A landscape with many peaks, sampled at points; each row gives a point and its height.
From any point a climber steps to the highest of the 6 points nearest to it. It stops when none of these is higher. Distance is the straight distance between rows; heights are no part of it.
guno: [159 116 125 161 125 130 174 156 135 120 123]  (h 493)
lopu: [ 66 186 137 106 202 111 122 171 119 143 127]  (h 447)
fal: [166  45 114 128  90 129  74 117 108 133 109]  (h 326)
biti: [100 150 170 154 103 110 173 140 135 159 126]  (h 650)
Surif: [194  85 143  99  95  70 105 101 107 138 148]  (h 203)
mupu: [110 124 169 137 126 139 159 107 112 102 110]  (h 309)
Masi: [ 67 127 115  91 219 117 115 153 142 107 117]  (h 363)
sov: [ 86 189 111 129 164 149 106 124 135 131 122]  (h 546)
nufi: [183  64 129 101  89  98  97 120 117 145 134]  (h 231)
botul: [ 84 161 106 108 207 127 107 130 146 100 113]  (h 611)
gurap: [ 76 171 159 141 105 142 139 125 140 170 134]  (h 673)
poku: [ 65 162 117 101 209 112 110 156 134 120 114]  (h 705)
palon: [134 131 138 162 114 105 188 154 140 138 122]  (h 468)
Paref: [174 122  85 109  82 113 139 133 149 153 173]  (h 687)
rem: [172  65 100 146 102 157 109 138 114 119 123]  (h 488)
nove: [ 85 155 124 117 137 167 106  90 139 109 124]  (h 682)
Zezib: [168 141  81 134 100 107 164 159 151 142 168]  (h 684)
geves: [ 89 215 125 138 164 142 111 152 130 166 120]  (h 33)
Godu: [127 122 158 153 127 123 175 130 118 106 111]  (h 478)
Fav: [ 85 189 144 151 113 147 125 135 147 179 129]  (h 711)
Pezok: [185  78 101 111  85 121 113 131 134 142 153]  (h 442)
bivu: [180  51 116 115  82 116  88 126 117 144 129]  (h 201)
meru: [ 83 207 116 139 166 146 112 143 130 154 123]  (h 103)
Fiteb: [162  94 123 164 124 138 158 144 118  94 112]  (h 486)
Kes: [188  69 120  98  93 100 100 117 119 157 147]  (h 307)
luzem: [ 82 138 167 119 120 148 131  92 121 110 119]  (h 456)
milok: [ 78 203 110 126 192 126 116 158 128 145 117]  (h 521)
doz: [ 87 217 130 137 178 130 121 169 120 180 117]  (h 300)
tanes: [174 130 109  92  78  82 136 112 127 154 180]  (h 582)
ner: [140 104 155 159 130 136 159 123 104  90 101]  (h 233)
vipod: [ 82 138 139 113 146 171 113  79 138 101 126]  (h 751)
Pog: [ 82 149 161 141 103 136 151 114 141 150 122]  (h 660)
ged: [164 131  89 144 100 113 170 167 152 131 157]  (h 652)
dudef: [133 122 154 163 119 119 180 141 128 125 116]  (h 520)
sop: [189 115 124  89  84  81 122 111 120 153 172]  (h 356)
totir: [176  33 124 126  94 102  72 109 101 137 107]  (h 283)
zefe: [154  94 144 155 145 147 132 132  91  62 102]  (h 432)
nipa: [175  90  93 123  89 132 122 140 130 139 151]  (h 552)
nimeb: [ 79 151 150 126 116 153 133  93 130 129 127]  (h 457)
taz: [ 81 182 113 124 168 156 104 115 140 119 124]  (h 566)
gunap: [ 79 164 135 132 128 162 119 100 133 136 129]  (h 446)
doken: [168  62 103 157 112 164  97 138 106  98 110]  (h 444)
Devom: [123 128 159 162 117 120 186 147 134 132 116]  (h 568)
rif: [177 105 102  99  84 108 127 128 138 151 168]  (h 761)
fifen: [128  88 173 143 140 142 134 108  93  67  98]  (h 371)
kato: [ 91 138 126 103 160 168  95  86 149  89 127]  (h 683)
fitev: [193  68 139 108  97  74  95 106 112 137 131]  (h 232)
bita: [ 82 144 166 142 111 145 148 107 126 138 119]  (h 619)
Fetib: [ 84 201 128 142 141 150 111 136 140 164 120]  (h 251)
fos: [ 91 120 147  98 142 171  98  79 128  88 128]  (h 679)
bevar: [ 87 147 103 108 206 140  99 117 154  90 111]  (h 661)
zef: [207 104 140 101  94  57 106 101 112 137 159]  (h 202)
dani: [151 140 108 158 116 102 186 169 153 138 137]  (h 559)
lor: [ 81 177 114 114 195 135 106 134 136 115 110]  (h 617)
gab: [156 128 120 160 121 115 185 162 138 130 130]  (h 548)
rusav: [ 77 205 123 124 186 121 114 163 119 149 116]  (h 240)
befud: [180  84  87 138 102 145 128 146 124 123 133]  (h 593)
zak: [ 90 147 167 146  99 115 175 136 141 161 132]  (h 655)
muma: [187  78 119 101  89 104 109 119 127 152 151]  (h 407)
duge: [ 80 181 131 133 128 162 116 110 137 147 129]  (h 433)
pivud: [172  84 111 159 121 153 134 143 113  89 106]  (h 516)
pebo: [172 106  82 142 104 134 146 150 142 132 144]  (h 642)
Tusol: [107 110 177 129 137 144 140  96 107  89 109]  (h 168)
ped: [198 136 147  93  93  59 129 104 109 134 165]  (h 238)
vunep: [ 97 117 176 109 133 157 121  90 115  85 119]  (h 562)
getud: [175  74  98 146 109 158 122 146 122 117 127]  (h 547)
munim: [ 79 119 110  97 225 124 117 144 157  90 105]  (h 608)

Where does a climber stop that starts at each point below?
doz: poku
geves: poku
Tusol: vipod
zak: Fav
Kes: rif
zefe: rif
meru: poku
palon: Fav
rusav: poku

Write out the way that a climber takes from each point below.
nimeb: nove vipod
taz: nove vipod
bita: gurap Fav
